Each row is a point on a landscape with many valleys, with its height.
From any point a ball takes the steepest step (drop divided by distance) to one of its 2 nearest points. It stops when none of these is lower. Distance is the straight distance between rows; heights are no part of it.
Govu h=529: [ 19  44   0  33  -4 -38 -34 -26  10 -13  21  34 -17  27 -32  15  18 -53
 -12  17   0 -18   8]
kag h=614: [-17  17 -29  29  -5  13 -27 -18 -44  10  33   1 -14   5  36   0  37   5
  17   5   3  -9 -21]
migo h=673: [ 11  51  -9  25   7 -40 -23 -24   6 -16  11   9   0  38 -15  15  24 -15
   0   7  -5 -11   7]
ninas h=530: [  7  -9 -21 -25  -9 -26  26  -1   6  10  -7 -10  10  -7  -8  30 -12  26
 -10 -19  -5  10 -27]
puger h=486: [-10 -21  20 -24   9  13  15  17  11  11 -21 -17   1 -27   2 -19  -3 -12
  24  -4   2   8  23]
zupe h=65: [ 35  28  15   5   1   3 -34 -15  13 -21   3  26 -41  -2 -25  11 -19 -38
 -19  19  -7  15  29]
Vesun h=127: [ 18  -5  30  -3   4  16   8  37  24   5  -6  13  10 -14  -1  -9 -28 -25
  31  23  -7  -8  19]
sinel h=444: [-11 -35  21 -39  27   0  36  14  16  12 -12  -8   3 -41  -5 -13  -4  -8
  16 -17   9   4  16]
kope h=432: [-31  19 -41  16  15  -9 -26 -22 -17  10  10   8   8 -31  32  27   1  -4
  27  15  14 -20  -5]
dinod h=493: [-19  32 -34   9  20 -30 -16 -15   5  -6   1  14  20 -10  16  28  -8  -2
  27  16  12 -20   2]
Pugi h=549: [-25  -6 -15  32   1   1  21   6  27  -7   9  57  32  -9  -5   7  -4  10
  -2  19   6   4 -13]
naz h=705: [-13  29 -11  22  19  12 -53 -26 -26 -31  24   8 -10  19  39 -16  -3 -15
  -2  19   5 -14   4]
rog h=588: [ -6 -35  -3 -45  -1  -7  33   7  -5  14 -14 -14  -4 -31 -13  17 -25  10
 -21 -25   6  -1 -15]
kig h=570: [ -7 -28  -7 -39   3   5  17   4  -7  14 -14 -28   8 -25   7   2 -10  14
 -12 -17   8  -1 -19]
zipu h=364: [  0  -8   2  15 -14  -3  24  14  20  11  -2  17  11 -13 -13   9   8   1
  11   9 -11  22   4]
Nofe h=621: [ -1  -7  13   5 -10  35 -31 -15 -35   4   1 -25 -43  -8  14 -23  -4 -14
   0   0  -2  12  28]
bep h=584: [ 12  34   8  37 -19 -28 -17  -9  12   0  16  22  -8  16 -24  20  23 -38
  -6  23  -4  -2  14]
Bugup h=642: [-24  27 -18  15  31  -4 -33 -22  -6 -25   5   1  18  13  37  -9  -2   0
  21  15  12 -20  -3]
zunu h=685: [-29  13 -42  -7  16 -19 -12 -25 -11 -19  -5  -8  20   8   6   7   4  44
   0 -10  20 -27 -18]
fud h=257: [ 24  12  16   6 -10   9  -4  37  18   9   2   2  10 -12  -3  19 -24 -31
  38  36  -8 -15  12]
Ropel h=564: [-20  33 -26  20   7 -30  -5   3  22 -20   3  28  27   7  -6  20   5   2
  17  22   2 -13   2]
gov h=501: [ 15 -23   5 -24  -3 -12  40  14  10  15  -6   0  15  -9 -13  12  -4  26
 -14 -24  -8  10 -23]
Vinur h=439: [ -2 -28   6  -8 -32  11  28  32   9   2 -21   1   5  10 -30 -19   6  23
 -27  -6   5  -8  -9]
kuzu h=443: [ 17 -49  18  -3   8  17  54  25  14  27  -7  17   0  -4 -26 -18   8  13
  21 -33 -10   8  10]
pezip h=232: [-30   4   5 -12  13  -2 -13  -3  10 -16  -7  -4  21 -11  33 -23  -7  -5
   5  21  16  -6   8]
Vakos h=70: [ -5  34   1  13  -7  -1 -37   6   7 -18   3   2   2   0  16   0 -18 -29
   1  41   7 -17  16]
gim h=515: [ 43 -10  32 -20   9   7   0 -11  -2  -4  -9 -19 -28  14  -8 -28 -14   3
  -4 -24 -21  17  27]
rago h=637: [-32  10 -20   8   3 -25  15   2  22 -20   5  45  27 -16   1  18 -15   6
   9  22   6  -2  -4]
Lizo h=759: [ -8  16   4   8  20  25 -42 -29 -26 -26  22   6 -16  14  40 -29  -7 -11
 -16   8   2   3  -1]
babom h=488: [ 36   1  22  -3 -17   9   1  -3  -3 -12  -6  -5 -33  23 -29 -14  -5   6
 -24 -15 -19  24  21]
nunu h=555: [ -6  16   7  11  -4  18 -38 -19 -22  -6   6 -19 -29  -1  20 -12   0 -23
 -12  18   1   5  20]
lig h=545: [ 15 -21  12 -24   0  14   0   0 -15  27 -12 -50  -9  -7   1  -6   1   6
  15 -22 -10   9  -1]
tavu h=422: [  8 -38  19 -10   0  10  37  25  12  25 -12   2  -3 -19 -24  -4   2  -3
  43 -23 -10  22  16]
mot h=278: [ -3 -22  25  -8  15   6  31  30  28   9 -10  25  16 -28  -3  -4 -16 -20
  26   7   0   4  16]
Dukid h=367: [ 27  16  28  13  -8   4 -17   4   8 -14  -4  11 -23   6 -13  -4 -15 -28
  -5  18 -14  17  32]
vezot h=378: [ -8 -35  16  -2 -18  21  42  27  10   7 -15  15   7  -5 -23 -26  11  12
  -6  -5   2   4   9]
dala h=601: [ 24   8 -22  -7   0 -28  -3  -1   5   2 -10 -13  15  36  -3  33  -1  42
 -11 -23  -4 -18 -36]
Rozi h=595: [-24  -7 -45 -15   0  -5  -6 -17 -25   8  -1 -14   6 -10  18  25  -6  34
 -10 -15  15 -18 -35]
Lazu h=559: [  2 -16   3  -2  -2  36  -8  -6 -32  30   7 -45 -16 -13  18 -10  11  -4
  20 -15  -8  11  -5]
rav h=415: [-11 -36  26 -38  35 -10  48  13  22  13  -1  19   8 -43 -13   0  -6  -4
  -1 -18   5   0   8]
lan h=548: [  5  -3 -38 -20  -8 -34  11  -8 -15   9   0   0   4 -10 -10  55 -25  30
 -15 -28  -1 -10 -29]
kesi h=366: [ -7 -36  21 -12  25   4  47  21  27   7   7  42  18 -41  -8  -3 -11 -13
   1   0   5   0  11]
Pekib h=531: [ -1 -14  -5 -25 -13  -2   4  12   2   4 -22 -35   7   5   2   2  -3  25
 -28  -9   8 -10 -20]
Zuna h=571: [ -5 -28  -7  -8  -2  36   0   4 -35  29  15 -31 -10 -26  29  -9  15   4
  18 -19  -3  10 -30]
ponop h=371: [ -8 -19  35 -25  27  -5  32  12  28  -2  -6  10  19 -13   6 -23   6   3
 -10   1   9  -3   8]
zuz h=525: [ 39   7   0  -6 -18  -8 -11   3  -7  15 -14 -47 -10  23  -6  19   2  15
 -20 -18 -12   2 -15]
vup h=489: [  2  -9  -2 -14 -36   0   6  21   4   0 -23 -19   3  15 -21   0  -1  25
 -28  -6   2  -4 -13]
mevo h=536: [ 16  -6   9  52 -27  31  11  12   4  17   2  22  -9  12 -26  -5  14 -19
   4  10 -14  17  23]
zin h=469: [ 18 -46  16 -15  14   5  62  16  13  22   2  18   8 -16 -22   1  -4  19
  -4 -33 -10  13 -16]
Tiv h=405: [-17  -7   1  12  13  -9  29   2  31 -15   6  43  37  10   2  -4   5  19
  -7   8   3   8 -16]
lev h=398: [ 25  39   9  19  -5 -16 -35 -23  13 -21  14  35 -30  10 -33  15   0 -47
 -30  21  -3  -1  17]
rom h=126: [-16  -9  21 -13  25 -14  32   6  34 -15   1  27  36   6  10 -18   4  15
 -15  12  10   3  -5]
Sadu h=532: [ 30 -12  24 -16   0   6   1  -4  -8  10 -12 -39 -17   7  -1 -18  -6   3
  11 -24 -16  16  14]
mun h=566: [ -8  -1 -53 -11  -9 -27 -11 -13 -29   6  -3  -2   0  -9  -2  44 -24  35
 -15 -24  15 -28 -29]
bufu h=417: [ -3  25   8   6  -5   6 -38  -7  -4 -23   2 -11 -10   5  12 -12 -14 -25
  -8  26  -1   3  24]
Sipi h=377: [  7  20  14  10 -11   6 -21  21  14  -6  -3   0  -3  -6   4   6 -21 -35
  14  39  -4 -14  22]
kili h=512: [-33   5 -11   3  30  10 -21  -8  -1 -14   7   4  20  -7  53 -17  -9  -2
  11  20  18 -15  -9]
samoz h=369: [-26  10 -20  15   6   8 -24 -14 -16   9  13 -13   3 -21  41  14   4 -15
  22  17  10  -4  -8]
Lat h=478: [  9 -21  11   9 -40  21  21  28   3  -1 -20  -1 -13  22 -38 -28   8  11
 -25 -11  -5   3   7]
bulek h=568: [  6  13   1  48 -34   1   1   5  10  12  11  18  -1   9 -29  14  24 -28
 -11  21  -9  12  14]
gan h=506: [ 15 -10  16  17 -35  17  14  19   1   6  -9   5 -16  15 -33 -13  11  -2
  -2   3 -13  17  22]
pote h=606: [  7  47 -11  20   6 -38 -46 -38  -3  -9  18  11 -18  23 -11  15  13 -43
  -9  16   9 -20  10]
gez h=739: [-30  24 -27   6  25 -11 -28 -28 -11 -33   2  -4  17  26  11 -13   8  27
   8   0  14 -22  -3]
nimo h=635: [-31  11 -40  -6  -1 -11 -15 -19 -13  -5  -3 -19   7   2  14   7   7  22
  -4  -2  14 -10 -18]
samu h=297: [-12   3  -3  15  -1  26 -19  -6 -26  13  16 -20  -5 -16  41  -6   8 -21
  23  13   3   9  -4]
mef h=602: [ -2  -1  11  -2 -27  19 -18   2 -17   6 -17 -36 -25  -3  -8 -15   4 -15
   3   4   0  10  31]
fur h=508: [ 42   9  18   0 -20  -1   1   3  -3   5  -7 -27 -19  26 -21   5   6   5
 -13 -14 -18  18   8]
rigi h=604: [  1 -51   8 -45   3  -1  46  24   6  19 -11   2  -9 -33 -34   4 -14  11
  -2 -40   8  -9  -2]
budez h=315: [ -6 -18   3   8 -11   8  42  14  19   5  -3  20  17  -7 -14  -3  10  15
  -9  -3  -2  17  -8]
ton h=654: [ 17  23 -12   4   5 -27  11  -7  11 -10   3  -2  20  40  -7  15  12  30
  -3 -15 -14   1 -24]
lagon h=514: [-25  -9  22 -24  21  -2  13  10  17  -5 -15   1  20 -22  19 -22  -4  -8
  -3  14  18  -5  11]
Livo h=457: [ 40   8  23  13 -15   5  -5  -7  -3  -3  -1   8 -36  15 -31  -1  -1 -12
  -6  -3 -19  29  35]
Leg h=686: [ 16  34  -4  23   3 -27   3 -13  14 -12  13  10   9  42 -12  12  18   2
  -7   1 -16   9  -4]
tefop h=400: [  2 -20   6 -11 -12   1  28  17  10  20 -16  -5   3 -25 -21  11  -1   1
  16  -8  -8  25   5]
vaneb h=553: [ 35   6  -2  -8   1 -19  -7   4   3   8  -9 -36  10  30   9  23  -6  28
 -13 -23 -12  -7 -33]
Tago h=580: [-15 -18 -13   2  -6  26  -3  -2 -35  17  31  -4  -8 -21  35  -1  21   6
  18 -10   2  11 -36]
Potol h=862: [-15   9  -7 -19  23  -4 -21 -22 -10 -31   2 -17  16  42  20 -22  -1  30
 -24  -7  18 -20 -25]
nakit h=651: [-15  29 -23  34  13   9 -41 -27 -39 -14  33  12 -14  19  33 -15  20  -7
   6   7   4 -16  -8]
gavi h=594: [-17  -1 -29  11 -11  19 -14  -9 -40  17  27  -8  -9  -2  30   5  32  14
  11  -6   0  -6 -37]
kek h=810: [-10  15  -6  -5  24  11 -38 -34 -22 -38  14  -9  -8  37  26 -33  -4  15
 -27  -2   8  -7 -13]
tup h=547: [ -3  -5  20  -1 -17  12   6  20   2   1 -23 -12  -8  -8 -10 -16  -3 -16
  16   9   0  13  32]

Where does a ball stop that starts at each point below?
mef | Vesun
kek | zupe
ton | zupe
Lazu | zupe
bulek | Vinur
Ropel | samu
rog | Vinur
mun | budez
Potol | pezip
